Points, in no order, along strands that fork, close into loops and pass close to each other.
In the rows, 128 means zero.
Two points are linked if the straight distance between their rows is under 157. Some points are linked to none.
q597: [128 101 147 152 123 176 111 134 167 171 138 114 177 144 162 159 122 138
 193 115  87 144 122  98 141 131 156 156 173 105  84 117 145 133  88  95
  78 132  25]
q4: [150 107  94  78 154 125 133 150  82  99 162 134  99 143 149 157  96  68
 152 107 184 148 124  82  99 149  98 120 164 146 173 149 153 124  84 123
  78 163 118]
q900: [139 172 118 126 183 142 170 155 115 104 136 115 161 203 145 142 126 134
 111 142 125  95 118  97 161 109 119 162 125 118 133 145 126  82 113 141
 140 117 110]
q636: [ 87 130 151 135 107 135  78  90 123 143 232 168 111  87 125  98 178 152
 177 106 130 145 164 145  97 182  72 157 127 116 113  96  82 113 109 126
 102 174 119]
q999: [162 149 107 139 142 122 154 169 165 109 125 123 108 191 142 179 104 119
 110  98 147 114 120  85 147  92 157 161 137 101 149 164 131 106 127 120
 128 127  94]
q631: [118 162 112 151 127 169 130 157  95 151 148 146 188 162 132 147 130 168
 119 127 141 130 107  97 127 137 106 106 118  90 104 172 160 112 141 136
  90 133 100]
q838: [109 110 109  75 126 154 115 137 161  93 110 121 115 144 128 178 146  67
 102  97 138 147 114  78 111 109 162 159 192 118 152 129 122 117 109  57
  63 104 120]
q656: [126 131 122 122 120 167 126 144 104 111 106 121 160 164 175 137 128 118
 105 106 136 101 133  99 138 155 129 126 102 153 180 133 115  69 141 119
 156 154 166]
q739: [137 111 139  97 178 117 165 139 154 114  96 103  75 106 119 162 112  87
  89 131 119 143 118 142 123 114 139 125 117 137 145 143  76 138 128  93
 113  96 164]
q306: [145  83 102 151 108 164 104 131 162 115 110 101 154 159 159 151 170 166
 109 107  95 135 155  69 161 117 190 146 143 115 143 179 122 114 144 106
 145  92  96]
q130: [170  85  96 124 131  90 112 165 137 149  59 110 134 116 170 151  74  87
 123  78 202 110 148 122 131  93 164 143 115 118 136 136 163 136 164 108
 107 120 128]
q393: [109 153 129 143 102 150 132 127  92 156 213 184 145 102 133 100 139 114
 205 108 112 109 125 149 107 181  88 155 143  88 108  78  78 130 138 135
 102 178  91]
q240: [170 111 108 123 139 120 104 141 117 120  49  88 114 132 147 151 132  91
 110 101 189 156 127  94 115  87 148 137 153 124 135 155 144 140 124 108
 104 105 134]
q635: [113 144 153 128  68 104 119  92 128 168 171 155 164 140 118 114 167 168
 181 104 122 115 134 120 189 152  74 136 100  45 102 134  81 102 117 138
 157 153  83]
q28: [132 113 115 167 100 160 123  93 112 137 194 154 135 126 145  88 154 190
 178 120 116 164 155 125  99 170  70 108 114  95 153 145 126 127 145 138
 149 168  98]
q650: [147  90 109 159 126 126 117 121 151 131 139 115 137 125 134 123 138 169
 119 125 127 145 132  82 152 136 129 112  89 112 143 154 112  93 157 110
 128 118  99]
q237: [155  76 125 113  79 106  75 103  95 125  93 127 147 115 188 137 144 106
 123  99 155 161 119 136 124 177  74  98  90 183 181 142 137 147 120 121
 140 139 143]
q805: [130  74 136  77 148  86 140 112 126 107  76  88  64  96 164 167  72  93
  80 106 150 126 112 178 120 131 126 128 141 163 157 154 136 159 105  78
 129  93 168]
q523: [151 100 128 137  67  79 130 132 108 145 132 154  91  81  96 108 167 117
  70 168 174 150 107 132 149 119 115  73  84 138 113 139 102 144 144 147
 141  36 134]
q392: [106 156 120  79 120  98 156 110 128 107  87  64 118 144 128 168  61  88
  83  99 156  65 135 117 118 104 169 158 124 156 180 139 143  94 130  96
 149 167 173]
q87: [111 154 114 138 126  97 156 166  96 116 187 167  67 133  95 131 101 101
 177 124 130  42 122 129 113 162 139 129 131 101 135  70 103  88 139 138
 136 177 151]
q117: [ 89 126 131 132 101 118 116 100 110  99 121 119  86 116 112 158 146 107
  93 178 116 128 111 146 106 146 129 111 132 173 137  88  96 116 148 122
 156 140 180]
q580: [125 131 161 120 125  99 118 124 164 114 173 149  56 123 106 107 136 131
 160 137 100  97  92 154 131 124  83 145 103  73 107 108  83 117 137  92
 187 145 132]
q603: [163 159 114 120 126  85 158 119 127 108 100 138 111 184 136 132  85 132
 131 130 170  80 140 139 120 109 113 100  88  96 147 180 127 130 168 117
 157  90 147]
q633: [103 100 111 114 122 143 130 136  55  97 216 139 141  92 146 111 145 155
 143 122 163 131 144 115  91 184  77 117 132 169 175 132 122 118 128 162
 115 138 125]
q405: [115  76 121 115 133  87 124 139 113  98 161 156  82  86 114 158 125 144
 148 149 145  99 153 130 119 180 117 134  98 143 147 113 134 103 173 153
 147 126 149]
q470: [ 62 138 111  92 173 170 155 148  75  76 130 110 131 127 133 157 126  84
 119 157 128 118 121 127 131 120 110 158 157 177 147 114 117  96 125 122
 125 135 172]
q380: [122 193 130 163 143 185 137 167 121 130 116 139 207 185 151 144 113 143
  94 131 130  94 136 104 148 115 129 157 150 109  77 176 148 115 110 154
 111 118  84]
q914: [138 162 142 150 137 107 122  83 180 174 122 102 177 160 127 111  88 116
 126 119 102 105 161 118 137  57 239 188 158 149 104  92 154 146 113 180
 102 182  95]
q370: [120  99 129 212  82 189  94 105 141 177 110 166 165 109 105  97 182 175
 134 123  86 154 124 156 126 187 114  85 140 158 105  74 142 154 118 125
 136 137 127]
q929: [127 145 115 137 135 105 127 164  72 134 234 194  77 105 117 110 149 130
 197 111 144  78 130 137 113 168 105 140 129  92 122 104  90 118 109 141
 110 175 128]
q359: [151 140 146 150 143 113 112 130 146 119 167 142  88 155 121 122 119 104
 159 123 139 122  97 132  99 127  92  98 111 108 111  96  96 139 132 141
 143 160 129]
q988: [155  80 110 123 153 194 128 135  93 124 148 109 172 155 137 138 159 164
 108 140 125 155 153 140  94 150 124 108 138 177 106 148 130 137 141 170
 115 128 121]
q219: [ 94 113  73  91 152 144 117 135 100  93 148 105 111 124 154 168  90 100
 164 150 140  80 121  98 106 124 146 144 163 142 168 126 128 105 140 101
 140 159 158]
q716: [ 90 133 164 103 132 113 117 117 114 103 142 134  39  88 126 146 132 105
 115 150 110  95 109 176 119 142 107 139 109 122 138  97  66 122 149  86
 165 142 176]
q364: [ 81  83 111  91 142  50 136 143  92  87 150 150  64 111 153 165  72  95
 128 101 163  74 116 158  98 163 109 110 150 151 182 107 172 151 108 128
 130 158 191]
q360: [114 121 110 142 116 180 157 135  51 156 213 132 167  92 177  59 137 189
 211 130 113 151 151 144 110 167  79 125 110  99 138 146 117 106 151 155
 109 142 101]
q137: [117 109 131 183 112 175  99 115 176 145  99 106 191 167 154 126 145 140
 140 122  74 121 137 103 197 129 153 123 141 120 107 134 122 130 118 126
 162 109  96]
q669: [ 93  82 154  97  96  54 105 117 141  96 167 134  42  37 121 145 126 123
  89 126 161 124 140 158 132 156 126 124 119 161 161 127  89 170 163  99
 136  99 155]
q975: [149 174 147  74 103  92 140 134 118 101 149 173  62  97 114 115 123 132
  88 144 174 137 108 130 137 141  71  81 117  83 124 198  83 146 146 101
 109 100 146]
q658: [150 106 112  48 146  99 139 134 114  82 118 118  72 145 145 191 116  61
 137  90 149 151 121 103 123 123 137 147 178 120 169 169 130 137  89  71
  94 120 131]
q809: [ 47 115 113 120 100 152  84 118  86 110 164 152 129 112 126 154 174 122
 117 147 107 147 132 145 103 172 117 124 131 170 149  83 114 116 166 135
 155 177 151]
q560: [124  83 105 182  86 232 117 134 119 149 117 180 157 105 124 110 157 170
 135 139 119 193 174 134 101 192 120  93 130 195 134 112 138 161 116 142
 124 117 135]
q522: [144 160 137 112 123  78 149 144 154  98 152 189  19  81  52 131 139 124
 102 122 148 132 114 145 129 171 122 110 113  83 119 162  77 152 119 113
 129 117 158]
q30: [158  88  99 125 133 142  95 136 148 127  93  91  98 101 127 128 155 105
 106 142 154 177 117  87 156  72 159 133 137 119 133 155 114 133 142  68
 113  56 122]
q690: [114 100 145 121  66 141 125 110 123 178 147 184 161 130 137 112 180 194
 139 189 138 172 121 119 134 141  82  68 105  95 100 145 136 101 124 131
 116 103  87]
q193: [110 102 130 126 115  80 138 160  59  95 199 162 100  81 122 137 157 136
 128 118 173  90 143 151  78 198 118 131 127 146 137 119 124 129 130 204
 113 135 131]
q295: [171 168 112 145 176 157 113 103 131 108 112 119 140 174 127 126 110 127
 144 158 152 126 124 137 106  99 142 151 187 138  90 130 152 144 108 165
 130 131 132]
q989: [ 94 134 131 141 145 154 111 118 126 118  99 148 166 158  96 119 171 156
 146 135  68 131 124 141 147 151  99 127 125 139 142 122 154 127 105 140
 176 128 153]
q282: [111 150 130  93 168  88 178 122 184 110 135 162  56 168  91 129  84  89
 107 176  82 128  89 142 125 106 146 120 154 117 109  78 126 115  88 132
 123 175 165]
q115: [117 126 143 138  86 122  83  80 110 103 165 178  98  97 121 121 195 118
 151 118 155 157 147 137 105 162  77 131 109  97 128 115  72 127 130 138
 129 122 118]
q586: [180 104 126 131  82  90 129 140 117 140 146 175 115  98 108 132 129 117
  86 140 190 134 107 145  86 149 119 104  97 170 154 126 111 160 132 180
 131  89 132]
q16: [120 125 101  83 160 156  84 132 157 114 160 149 137 128 176 136 132 121
 125 110 173 168 143  91 135 133 104 143 163  97 139 160 114 129 130 102
  45 133  98]
q352: [124 158 152 167 157  94 143 144 172 161  86  68 123 120 117  96 128  82
  85 124  81  91 108 110 171  52 230 158 150 100 118 105 140 156 102  84
 132  64 122]
q731: [123 140 135  79 149 105  84  94 129 157 236 128  81 108 177 127 137 191
 144 149 134 145 165 133 100 144  80 151 114 153 147 111 114 100 109 144
 104 126 124]
q596: [103 110 125 142 128 121  84 111 176 132 123  69 102  81 156 105 130 112
  93 112 133 168 155  72 187  84 149 128 102  86 153 136  98 128 163  42
 111  65 114]
q83: [129 159 146 140 142 101 107  91  84 110 120 122 113 133 123 109 129 157
 139 148 131 105 152 167  95 118 139 160  89 153 134 112 137 109 144 182
 159 148 199]
q206: [129 154 101 135 133 141 144 152  55 120 171 150 163 129 112  77 155 148
 177 127 110  80 116 129 143 147  83 130 134 131 125 122 108  93 144 167
 163 139 128]
q142: [117 130 122 154 129 226 160 178  40 125 181 117 194 119 161  64 133 151
 192 128 108 140 171 136 119 162  98 107 124 115 115 137 149 123 123 104
 117 133  81]
q952: [101 143 168 173  44 144 102 104 145 202 149 152 210 124 149 105 148 180
 164  86 128 142 136 136 185 167  90 110 124  47  73 147 135 125 113 132
 126 160  57]
q408: [113 149 124  75 164 103 134  68 151 104 141 107  72 109  97 127  92 145
  95 155 140 124 126 157  95  71 173 168 122 198 141 113 140 124  86 164
 105 139 180]
q928: [134 139 166 155 117 166 144 138 130 150 160  91 227 147 153  94 106 129
 209 101  85 131 105 128 169 174 116 125 141 120 113 130 156 149 108 139
 157 192  45]
q991: [135 150 108 124 134 126 122 127 149 137  31  62 119 125 124 138 132 110
  94 140  92 132 125 143 126  64 219 174 144 148 163 123  95 137 138  85
 132  84 162]
q20: [146 138 136 100 137  85 131 103 123 104 129 140  83 118 137 134  94 114
  66 135 185 121 108 171 115 130 130 145 147 196 139 107 134 121 113 183
 103 136 179]
q765: [142 135 122 117 148 154 120 113 130 169 217 111 121  90 191 114  90 171
 172 122 153 152 150 115  91 160 106 147 116 125 130 117 114  99 140 127
  81 157  98]
q296: [145 144 118 129 122 139 102 100 104 102  22  77 121 125 134 148 144  94
  90 118 142 162 139 140 108  68 178 172 156 159 152 142 147 134  99  78
 114  97 167]
q993: [116 101 113 135  70 152 123 133 132 193 109 148 176 159 122  96 187 160
 121 175 130 186 114  84 140  61 113  49 100 107  84 173 137 117 143 105
 112  99  85]
q361: [151 122 136  85  81  92 123 118 125 144 125 164 125 100 106 109 137 129
 108 173 161 139 112 110 118 115  91  53  73  88 111 167 106 137 159 119
 113  72 137]
q9: [146  93 105 138 116 155 110 116 109 120 114 124 163 121 126 124 182 155
  64 139 151 157 129 127 102 131 110  82 113 152 102 154 132 148 116 168
 109  77 151]
q704: [136 139 145 149 167  96 113 111 170 143  92  93 136 161  85 114 121 127
 109 116  96 132  87 143 186  89 137 132 138 119  76 108 134 138 121 162
 155 147 130]
q935: [133 156 126 148 165  65 120 144 160 155  74 136 102 119  74 123  94 131
 105 127 115  99 137 186 161  78 164 136  75 125 122 110 132 153 172 126
 140 100 178]
q770: [193 122 122 140 134 114 117 146 162 161  63  83 164 149  95 127 149 110
 122 132 128 121 150  78 149  68 211 165 114 132 100 126 151 128 135 141
 143  82  99]
q698: [140 176 155 148 160 132 144 150 129 137 134 130 190 175 122  99 110 124
 192 122  90  93 101 136 152 144  96 129 161 113 105  86 162 119  93 149
 161 176  90]
q397: [121 130 140 172 128 197 142 126 166 163  86 114 205 189 108 144 119 112
 148 122  82 131 133 140 120 104 183 183 195 163  89  96 177 120  88 143
 124 139  75]
q396: [149  89 144 140 106  76 109 115 148 167  94 131 109  87  81  97 134 146
 158 161 131 125  61 168 185 114  92  90 119  98  92 105 120 161  95 125
 172  73 132]
q547: [103 118 102  93 150 184  90 117 127 128 153 138 161 136 207 111 148 149
 149  98 156 184 190 107 109 148  77 144 133 134 179 131 146 119 145  97
  90 144 110]
q441: [134 142 135 143 144  60 143 157 151 139 105 131  85  76  63 118 124 138
 100 127 116 135 116 148 182  98 125 107  69  91 119 139 114 139 172  92
 136  81 138]
q398: [119 153 155 117 166  99 127 140 181 121 124 131 132 157 113 122 102 111
 128 107  81  74 104 116 179 128 132 127 138  88  89 137 109 149 137 137
 164 149 122]
q616: [141 181 110 108 146 154 133 140  91  95 101 140 195 135 135  99 129 109
 122 117 164 133 134 101  99 134  84 139 152 151 155 154 166 108 135 181
 124 147 143]
q585: [110 107 145 161 104 201 117 138 156 121 100 116 188 183 138 163 151  85
 140  83  93 114 168 100 125  96 189 195 205 127  95 137 134 140 114 130
 139 101  56]
q623: [155 151 126 151 114  91 127 150 162 129  82 108 160 141 125 118 126 127
  91 141 153 108 146  74 166  75 170 114 100  88 108 164 151 132 173 144
 133  76  92]
q923: [137 113 126 204  67 179 132 106 145 165 138 124 190 126 139  83 138 152
 150 100  83 146 138 134 151 188 147  94 127 135 123 112 110 159 167 148
 130 163  95]
q477: [141 161 142 131 121  93 116 131  64 103 125 150  99 113 104 114 152 142
 142 146 156  88 134 169  95 139  92 130  99 100 132 149 115 128 121 165
 189 128 177]
q88: [ 76 136 134  80 141  63 163 143 153 101 151 170  11 133  86 148  82  78
 122 137 120 112 135 149  94 125 143  98 135 128 105  87 121 122 118 134
 152 178 200]
q127: [157  91 106 106 134 138 110 139 177 127 126 113 110 128 119 181 124  97
 147 119 110 118 130  77  93  97 198 162 165 129 134 106 128 127 139  90
 101 129  90]
q460: [126  90  78 129 163 106 129 125 131 112 113 125 115 121 118 171  98 127
 149 145 129 111 116 132 124 129 145 153 111 157 157 120 146 113 168 149
 136 125 137]
q233: [112  81 136 131 138 119 109 121 143 147 159 123 125 143 125 165 134 147
 174 164  72 124  78 138 123 135 130 118 140 143 116  62 129 119 137 120
 151 182  98]
q789: [112 123 185 161 140 104 112 118 178 125 105 108 120 110 122 105 147 140
 129 136  82 142  94 110 178 115 114  97 123  60  98 121 131 138 114  79
 132  93 111]
q372: [163 171 147 155 133 178 153 112 146 146  99 112 193 178 137 134 115 124
 131 109 103 113 158 120 122  90 222 214 163 152 112 120 153 126  98 173
  77 143  76]
q128: [137 107 110 133 136 153 151 135 119 100 161 115 143 119 146 125  88  91
 170  88 160 156 125  91  60 159 115 108 138 120 165 140 160 146 125 130
  67 179 104]
q595: [136 159  98 125 154 146 126  99 132 134 118 102 123 164 133 156  79 124
 130 144 144  91 139 147  79  86 196 157 169 158 122  93 142 118 129 160
 118 181 150]
q997: [178 184 136 154 126 151 117 115 146 151  80 110 176 168 101 129 137 122
 118 124 154 145 164  99 131  53 201 180 151 136  84 141 161 111 100 159
  99  96  91]
q465: [127 135 153 165 102 195 150 130 163 138 175 127 214 175 166 111 131 142
 138 110 103 131 171  74 151 149 113 130 123 101 120 175 147 128 111 120
 137 126  26]
q662: [145 125 150 131 144 146 173 148  83 153 189  87 189 121 118  87 113 129
 213 105  93 123 117 136 146 181 109 124 116 103  88 142 119 144 146 157
 129 170  78]
q365: [ 84 117 166  71 129  78 180 134 158  89 134 142  28  72 100 145  98  86
  71 149 125 134 103 165  89 135 145  99 149 148 133 109 115 149 122 127
 141 137 184]
q700: [152 163 132 108 142 118 127 145 110  90 158 178  83 103 124 119 105 119
  94 135 181  96  95 126 109 167 105 119 166 137 134 127 109  98 130 157
 119 140 165]
q177: [117 129 160 141 112 143 128 116 144 131 113 164 166 151 136 110 160 164
 133 156  98 149 104 124 161 116  74  96 110  71  93 139 140 109 102 101
 146  83  87]
q60: [132 127 142 178 127 219 185 138  76 117 133 135 216 174 143  79 137 126
 184 132  91 123 180 130 139 176 128 121 119 132 113 132 178 107  94 151
 132 120 116]
q630: [ 52 103 142  92 138 123 106 101 171 154 138 123 136 113 113 159 136 122
 150 156  64 118  77 124 169 118 125 113 130 118 104  80 105 119 131  98
 130 150 132]
q162: [133 163 144 106 180 145 158 139 142 104 114 110 129 155 112 159 142 119
 108 140  99 147  99 120 141 121 102 126 104 111 127 163 111 128 114 107
 118  95 137]
q785: [137 134 180 133  99 103 141  89 129 162  60 112 152 117  54 120 163 152
 135 119 102 126  59 186 197 134  78  96 112 126 111 126 111 138  71 126
 171  95 142]
q388: [116 124 164 161  69 164 137 115 137 196 145 105 219 122 155  99 109 188
 212 106  89 181 139 126 189 183  89 109 107  97 114 153 149 124 119 142
 143 180  40]
q721: [126 113 108 143 121  89 125 125  83  96 155 125  90 135 123 144  80 106
 145  93 192  77 145 164  68 155 110 125 126 169 170 125 147 149 133 156
 141 160 182]
q58: [103 136 126 152 109 207 131 117 140 135 172 162 192 151 137  81 158 173
 147 103 130 172 183 107 139 162  70 110 116 108 116 138 143 121 150 116
 138 146  83]
q435: [168 165 122 130 175 109 137 157 167 127  79 102  81 181 115 163 108 115
  79 107 120 123 116 112 146  59 212 175 165 103 109 154 120 120 118 113
 103 132 127]
q399: [171  95 107 108 152  83 134 132 139 120  78 110  87 117 132 138 127 147
  73 159 162 144 127 181 130  72 151 134 103 151 137 144 157 139 151 125
 158  72 143]
q53: [153  91 128 167  71 126 113 101 111 176 107 151 143 115 110 105 145 182
 173 147 118 123  83 168 137 138  93  86 117  92 102 125 121 142 116 147
 185 113 128]
q594: [141 150 146 140 129 223 116 165 136 112  98 117 208 184 166 139 153 131
 114 112 130 118 191 113 112 120 148 188 169 139  96 157 153 114 122 125
 131 111  88]
q3: [114  93 103 165 108 127  74  97 178 176 134 101 118 100 161 103 134 162
 124 126 127 182 186  79 182 113 141 142 103 104 156 114 122  92 155 103
 105 118 111]
q209: [121 140 130 102 107  81  90 117 120 164 195 167  82  76 142 127 131 205
 138 157 166 151 139 135 105 130  60 117  94  99 135 152 115 109 141 130
 123 127 125]
q823: [147 164 137 155  96 140 118 104 119 146  94 164 178 128  86  96 168 149
  72 145 133 127 110 142 129 122 115  83 101 131  87 116 136 129 109 143
  90  69 155]
q447: [154 104 100 125 158 151 105 128 147 170 184 139 132 153 159 145 142 168
 166 132 120 174 133  93 134 124 122 157 158  93 107 135 134 133 114 102
  60 124  56]
q273: [119 149 153 155 107 155 129 132 113 154  69 126 173 109  84  81 185 127
  75 155 105 173 110 135 185 102 119  82  98 126  84 140 127 140 101  81
 134  42 145]
q751: [137 151 183 138 131 106 197  93 129 142  85 105 125  86  65 103 157 160
  99 148  66 154 109 181 159 125 102 120  94 122  96 130  95 152 108 135
 148  80 158]
q798: [ 78 142 125 105 176 128 142 115  92  68 114  87 126 164 113 121 130 104
 117 131 124 100 158 129 118 105 138 150 122 157 138  98 136  89 145 160
 152 159 194]
q48: [127 132 123 110  93 127  90 110 118 160 126 144 118  70 152 128 157 189
  96 139 162 162 134 105 137 153  96 111  83 105 153 151  98  78 145  93
 116 116 119]
q430: [ 97 126 175  90  77  36 136 152 118  65 139 137  54  78 119 141 133 122
  74 110 177 100 140 186 118 156 131 165 137 175 157 137 106 163 125 156
 167 110 172]
q657: [137 156 107  74 135 131 136 144  71 104  79 130 168 137 178 131 120  90
 106  92 159 119 106 133 129 143  73 154 124 158 191 130 152  95 108 121
 132 144 158]
q744: [124 112 118 195 113 133 110 117 165 142  75 111 152 143  98 115 157 129
 135 130  85 138 110 119 159 119 148 118 126 125 135 106 138 130 142 164
 168 134 141]
q725: [106 171 122 153 137 125 174 153  73 122 186 136 125 159 105 127 108  87
 177 145  85  57 112 117 117 136 131 123 149 139 120  49 141  83 110 152
 133 193 125]
q556: [121 168 120 142 154 140 152 162  53 126 183 137 153 119  85  90 146 106
 167 147  89  92 124 135 118 127  95 128 159 204 117  74 152  95 110 172
 138 170 134]
q292: [135 152 165 106 183 117 213  93 130 104  73  92  83 101 127 129 100 131
  86 160 100 146 130 164 124  98 164 169 132 140 146 129 111 150 141 103
  97 102 176]
q140: [133 103 129 134  92  99 132 126 108 134 110 181  86 114 107 115 175 189
 147 137 124  89 109 195 120 146  93 130  95  84  92 150 110 126 110 161
 216  96 146]
q279: [112 182 124  84 170 126 172 150 168 103 104  97  64 180  98 155  97  86
 104 153  98 139 103 117 141  81 188 148 173 127 111 124 120 123 109 114
 121 187 159]
q748: [112 121 115 126 133 140 137 112 175 135 120  94 157 170 103 176 131  97
 158 143  68  93 112  93  94  95 194 133 156 130 118 105 141 127 109 117
 142 140 110]
q945: [144 146 143 102 186 102 184  88 167 125 104  94  90 112  79 118  98 141
  91 149 113 140 129 140 141  66 174 168 116 140 113 120 149 117  88 143
 100  92 157]
q964: [106 142 198  98 129  51 205 124 108  85 124 126  31  53 111 140  97 114
  78 156 130 148 125 198 104 150 129 167 141 172 153 132 115 166 147 142
 147 122 171]
q337: [ 94 104 120 111 139 175 126 129 135 127  73  92 164 154 176 155 158 102
  90  95 105 133 127 112 113 107 162 141 133 148 170 124 106 120 137 106
 132 126 154]
q572: [124 120 104 118 138 111 121  85 155 139 115 100  98 140  99 131  97 143
  81 166 121 106 105 164  92  75 198 130 146 178 109  69 146 128 134 143
 138 150 164]
q661: [141 106 111 123 110 195  95 131 133 175 124 123 186 154 183 137 155 166
 154 131 138 181 171  90 134 108 128 139 130  94  97 177 129 128 150 108
  90 113  48]
q947: [ 64 129 119 148 126 169 124 146 122 125 136 136 171 149 133 129 149 113
 114 121 122 146 135 134 100 152 121 127 147 160 135  65 135 111 176 112
 126 203 121]
q822: [158  54 110 129 119 114 122 124 125 120  91 116 127 130 158 134 130  79
 117 104 166 157 136 133  86 128 114 105 109 188 193 104 149 154 122 149
 123 125 149]
q367: [119 108 102 122 110 149 137 121  82 121 159 157 154 135 142 107 165 161
 152 130 150 159 134 120  84 135  65  90  84 119 176 162 134 131 144 152
 133 121 125]
q783: [ 99 124 130 102 136  87  92 141 114 112 148 125  69  99 151 163 108 157
  90 105 150 135  84 147 102 159  71 121 103 135 187 163 116 140 108 103
 119 136 164]
q315: [138 196 132  79 169  77 138 124 147  99  93 113  85 129 100 142  47 113
  96 112 153  68 163 126 124  94 185 161 103 148 129 130 143 115 120 128
 105 159 186]
q373: [190  75  94 125 126  88 117 166 142 149  80 130 100  87 150 143  93 139
 104 122 215 132 127 146 115 101 124  97  85 142 145 140 169 137 180 104
 137 102 129]
q353: [109  94 120  74 146  56 128 150 139  75 163 167   9 100 151 150  65  95
 125 114 175 130 121 171 148 153  85  92 149 142 175 170 144 159  98 102
 138 147 170]
q856: [108 125 108 144 134  73 104 126 157 124 126 166  56  69  60 137 138 112
 117 117 127 137 100 120 140 140 124 110 108 110 132 113 100 148 150 127
 126 125 143]
q97: [147 126 128 128 101 106 107 129  86 104  90 137  90 137 151 123 135 153
 115 146 155 134 149 156 120 127  99  93  76 116 158 164 114 142 181 125
 186 104 168]
q685: [159 189 136  74 177  98 147 158 112  98 128 146  96 141 122 112  77  93
 117 134 157  77 144 124 127 135 136 130 124 133 133 125 119  81 118 146
 110 159 181]
q163: [108 143 117 185 129 179 151 120 121 119 138 121 205 154 135 118 118 118
 123 114 109 116 141 127 139 185 160 130 155 157 114 104 133 120 171 149
 106 166 112]
q921: [135 134 148 143 155 126 123 155 165 131 159 140 166 160 162 105 110 126
 162 110 102  95 115  97 125 138 101 125 130  67 117 124 125 135 149 144
 156 160  93]
q904: [178 107 112 136 156 162 138 140  88 148 158  83 169 127 144 120 108 164
 184 130 103 125 128 136  91 162 142 123 137 134  96 148 125 168 157 166
 131 161 111]
q90: [124 108 130  81 125  52 150 149 131  93 122 142  40  70 138 155  53 121
  98  93 167 122 114 183 143 152 102 108 122 155 169 194 154 201 111  91
 122  77 172]
q122: [121 122 122 146 160  85 139 172 203 148 104  95  78 142 102 144  94  79
 133 114  86  96 120 110 169  58 221 129 110 103  96 107 142 166 118  81
 129  87 132]
q745: [123  92 143 146  55 185  83 127 120 131 154 172 111  76 166 138 160 152
 139 155 140 164 164 129  91 191  98 100 123 179 164 114 115 119 123 151
 144 129 141]
q65: [154  66  92 110  97 163 103 140 117 166 108 107 146 117 155 131 171 147
 120 164 165 175 134  94 126  77 137 100 120  99  92 176 130 129 143  98
 105  59  92]
q712: [145 191 167 158 133 136 164 109 153 151  50  70 156 122 129 106 141 108
  87 129  71 135 133 127 149  77 201 175 156 119 134 144 104 168 100  92
 124  54 129]
q270: [141 145 125 145  97 168 128 128  75 129 107 186 161 139 109  89 171 150
 167 163 102 135 140 164 133 159  79 132 126 156 117 113 123 114 119 183
 186 136 131]
q230: [119 145 170 173 108 127 124 128 198 166  85 117 190 145 135 103 148 105
  77 127  68 108  98 104 204 101 163 129 130 118 124 138 112 151  96 111
 162  61  80]
q749: [142 105 114 144 153 135 134 129 129 110 127 123 134 112 109 132 107  92
 118 100 144 135 116 113  52 144 157  87 143 136 122  98 163 150 132 148
  69 164 147]
q348: [ 99 124 104 143 150  75 145 148 180 116 101 114  84 144 107 161  87  83
 111 100 126  99 150 152 155  87 185 119  91 130 140 102 148 152 176  86
 126 114 164]
q482: [ 88 130 116 130 129 162 153 112 110 139 161 110 164 162 111 173  99 116
 169 152  65  99  91 120  93 133 150 111 130 135 106  64 148 108 113 141
 134 185 124]
q236: [158 107 118 143 137 163  98 129 163 151 128 121 173 138  92 136 137 113
 130 126 129 144 121  83 153 124 118  91 161 123  46 118 149 159  98 126
  89 129  82]
q198: [133 105 118  89 108 121  76 110  91 140 126 109 171 113 217 141 129 132
 142  83 175 167 155 100 123 160  75 122 104 137 200 159 147 138 138  98
  97 165 109]
q59: [164 184 115 120 167 166 137 163 113 104 132 144 167 162 132 101 107  93
 141 136 143 127 146  98 113 131 140 139 191 135 115 134 153 142 139 153
  78 165 117]

A fork is a point with three links, a tip a point with one. Leave the first point through the second and follow the links. Name the first fork or tip that comes.
q669; q430 => q900
q586; q523 => q240
q122; q348 => q586
q745; q560 => q921
q580; q716 => q745
q28; q367 => q477

A piece is all that can be reached along the links. How many separate loops has the piece of each point below (a circle has one, a figure eight two, a Y none), and how many tips (points with one link)?
q989 => loops 0, tips 13
q964 => loops 0, tips 7
q193 => loops 0, tips 4

Name the points in between on the shortest way along the links from the first point to the second, in order.
q97; q60 => q477 q83 q798 q470 q219 q460 q405 q193 q633 q367 q28 q360 q142
q88; q914 => q282 q279 q435 q999 q900 q380 q594 q585 q397 q372
q370; q209 => q923 q163 q947 q809 q117 q716 q580 q359 q921 q398 q704 q744 q137 q306 q650 q48
q721; q337 => q364 q353 q90 q805 q739 q292 q945 q408 q572 q595 q295 q59 q616 q657 q656
